Each row is a point on a landscape with many valleys, with its height.
From any point a ball takes the steepest step (drop divided by distance) to one of its 3 nearest points. It stops when none of these is lower. Distance is the straight distance between rows; heights are no part of it.
dek: |  94 |  99 |  90 | 132 |  99 |  85 | 110 | 102 |  95 | 103 | 111 |  height 18.9
tez: | 132 | 126 | 134 | 138 | 132 |  71 | 121 | 145 |  90 |  80 | 103 |  height 24.9
Teki: | 102 | 106 | 104 | 102 | 118 | 102 |  94 | 106 |  81 |  95 |  98 |  height 31.2
Tum: |  95 |  79 |  69 | 135 |  62 |  86 | 124 |  83 | 116 |  99 | 109 |  height 19.7
Lapu: | 120 | 112 | 140 |  69 | 153 |  98 |  87 | 128 | 114 |  87 |  76 |  height 60.9
Fuver: | 104 |  98 |  93 | 146 |  79 |  61 | 134 | 117 | 115 |  96 | 125 |  height 17.6
pode: | 106 |  71 |  70 | 135 |  45 |  73 | 144 |  82 | 119 |  86 | 113 |  height 32.0
pum: |  97 | 109 | 120 |  42 |  98 | 138 |  75 |  87 |  90 | 110 |  82 |  height 48.0
Vofu: | 119 | 113 | 132 |  77 | 144 | 100 |  90 | 120 | 100 |  87 |  79 |  height 55.0
diloz: |  97 |  86 |  80 | 139 |  71 |  77 | 126 |  92 | 116 | 100 | 114 |  height 18.6
bepo: | 121 | 118 | 126 | 114 | 138 |  86 | 104 | 127 |  89 |  85 |  91 |  height 37.9
bemom: |  83 |  99 |  86 |  74 |  95 | 123 |  78 |  82 |  83 | 112 | 102 |  height 43.5
fepot: | 101 | 109 | 130 |  44 | 111 | 130 |  76 |  94 |  96 | 103 |  78 |  height 51.5
zodib: | 111 | 111 | 108 | 149 |  94 |  56 | 132 | 132 | 106 |  92 | 127 |  height 24.7
kiz: | 105 | 109 | 141 |  36 | 114 | 132 |  75 |  97 | 112 | 108 |  73 |  height 53.3
Lemiz: | 129 | 116 | 137 | 100 | 153 |  87 |  99 | 137 | 101 |  80 |  81 |  height 23.1
Zene: | 118 | 119 | 120 | 137 | 121 |  76 | 118 | 128 |  87 |  87 | 106 |  height 22.6
Timad: | 134 | 120 | 136 | 116 | 148 |  82 | 109 | 139 |  94 |  78 |  87 |  height 30.7
kamo: |  87 |  96 |  84 | 106 |  98 | 106 |  89 |  89 |  91 | 109 | 105 |  height 34.6
zameg: | 116 | 119 | 118 | 145 | 110 |  65 | 122 | 136 |  93 |  90 | 118 |  height 22.7
tef: |  76 |  87 |  64 |  87 |  81 | 124 |  81 |  71 |  95 | 117 | 105 |  height 39.3
dipa: |  71 |  82 |  57 |  78 |  67 | 131 |  78 |  67 | 100 | 123 | 104 |  height 43.1
veli: | 105 | 108 | 123 |  57 | 122 | 118 |  81 | 101 |  93 |  95 |  82 |  height 57.9
Pusap: |  94 | 106 | 103 |  73 | 111 | 118 |  80 |  94 |  82 | 101 |  94 |  height 72.6
Nema: | 109 | 110 | 145 |  43 | 130 | 118 |  79 | 109 | 114 | 101 |  75 |  height 53.8
Sus: | 111 | 112 | 129 |  68 | 137 | 109 |  86 | 112 |  97 |  90 |  79 |  height 57.4
Sepi: | 127 | 125 | 128 | 145 | 119 |  61 | 127 | 146 |  91 |  85 | 119 |  height 24.6
kitez: | 114 | 111 | 144 |  56 | 147 | 107 |  83 | 122 | 118 |  95 |  75 |  height 55.3
veve: |  90 | 104 | 106 |  55 | 100 | 131 |  77 |  86 |  84 | 109 |  92 |  height 34.8
Dup: | 101 | 106 | 101 | 134 | 105 |  80 | 112 | 112 |  93 |  99 | 112 |  height 19.4
vudu: | 109 | 112 | 158 |  46 | 144 | 112 |  78 | 125 | 131 | 105 |  73 |  height 54.2
Guse: |  98 |  91 |  84 | 143 |  74 |  72 | 130 |  99 | 115 |  96 | 119 |  height 18.5
riba: |  81 |  91 |  72 | 102 |  89 | 109 |  88 |  81 |  94 | 111 | 107 |  height 47.6
nup: |  85 |  81 |  64 | 120 |  74 | 102 | 104 |  76 | 109 | 108 | 107 |  height 53.7
kitak: |  83 | 102 |  91 |  59 |  88 | 135 |  74 |  79 |  84 | 117 |  99 |  height 7.7
vip: | 101 |  76 |  72 | 138 |  58 |  76 | 133 |  85 | 120 |  93 | 113 |  height 19.2
vum: |  88 |  74 |  60 | 122 |  65 | 102 | 109 |  70 | 114 | 104 | 105 |  height 57.3
ropel: |  78 |  81 |  59 | 104 |  77 | 117 |  89 |  72 | 102 | 115 | 105 |  height 46.8
Repa: |  99 |  69 |  64 | 133 |  48 |  83 | 134 |  75 | 118 |  92 | 109 |  height 25.9
rin: | 112 | 111 | 117 |  93 | 133 | 100 |  92 | 113 |  86 |  88 |  89 |  height 42.5
bozu: | 102 |  82 |  79 | 139 |  62 |  69 | 137 |  96 | 119 |  90 | 117 |  height 18.8
zotuf: |  78 |  73 |  52 | 105 |  66 | 118 |  92 |  63 | 109 | 111 | 104 |  height 51.3
fanis: |  78 |  92 |  74 |  76 |  85 | 126 |  77 |  75 |  89 | 118 | 105 |  height 30.6
Vov: |  88 |  89 |  75 | 125 |  84 |  95 | 103 |  85 | 105 | 105 | 109 |  height 55.7
Pota: |  99 |  92 |  87 | 143 |  76 |  68 | 131 | 105 | 114 |  96 | 122 |  height 18.4
sofeg: |  71 |  94 |  69 |  60 |  68 | 142 |  72 |  69 |  89 | 126 | 103 |  height 44.0
fas: |  98 | 107 | 115 |  54 | 108 | 126 |  78 |  93 |  88 | 104 |  86 |  height 50.8
vako: |  75 |  99 |  84 |  45 |  67 | 152 |  68 |  68 |  85 | 131 |  97 |  height 44.3
nam: |  94 |  93 |  87 | 139 |  85 |  80 | 118 |  99 | 106 | 103 | 115 |  height 18.7
nemu: |  93 | 102 |  92 | 111 | 107 |  98 |  97 |  97 |  87 | 102 | 104 |  height 23.0
Sep: | 110 | 114 | 113 | 140 | 111 |  73 | 118 | 126 |  92 |  93 | 114 |  height 20.8
sotu: | 109 | 110 | 119 |  70 | 127 | 110 |  85 | 106 |  89 |  91 |  85 |  height 52.7

Two balls start at each pair of points below. Name the first point that both come to, or write -.
Zene and veli => -
Nema and sotu => -
tef and nam => -

For each start below, name the point where the ball stops.
sofeg => kitak
vudu => kitak
nup => kitak
dipa => kitak
Repa => Fuver
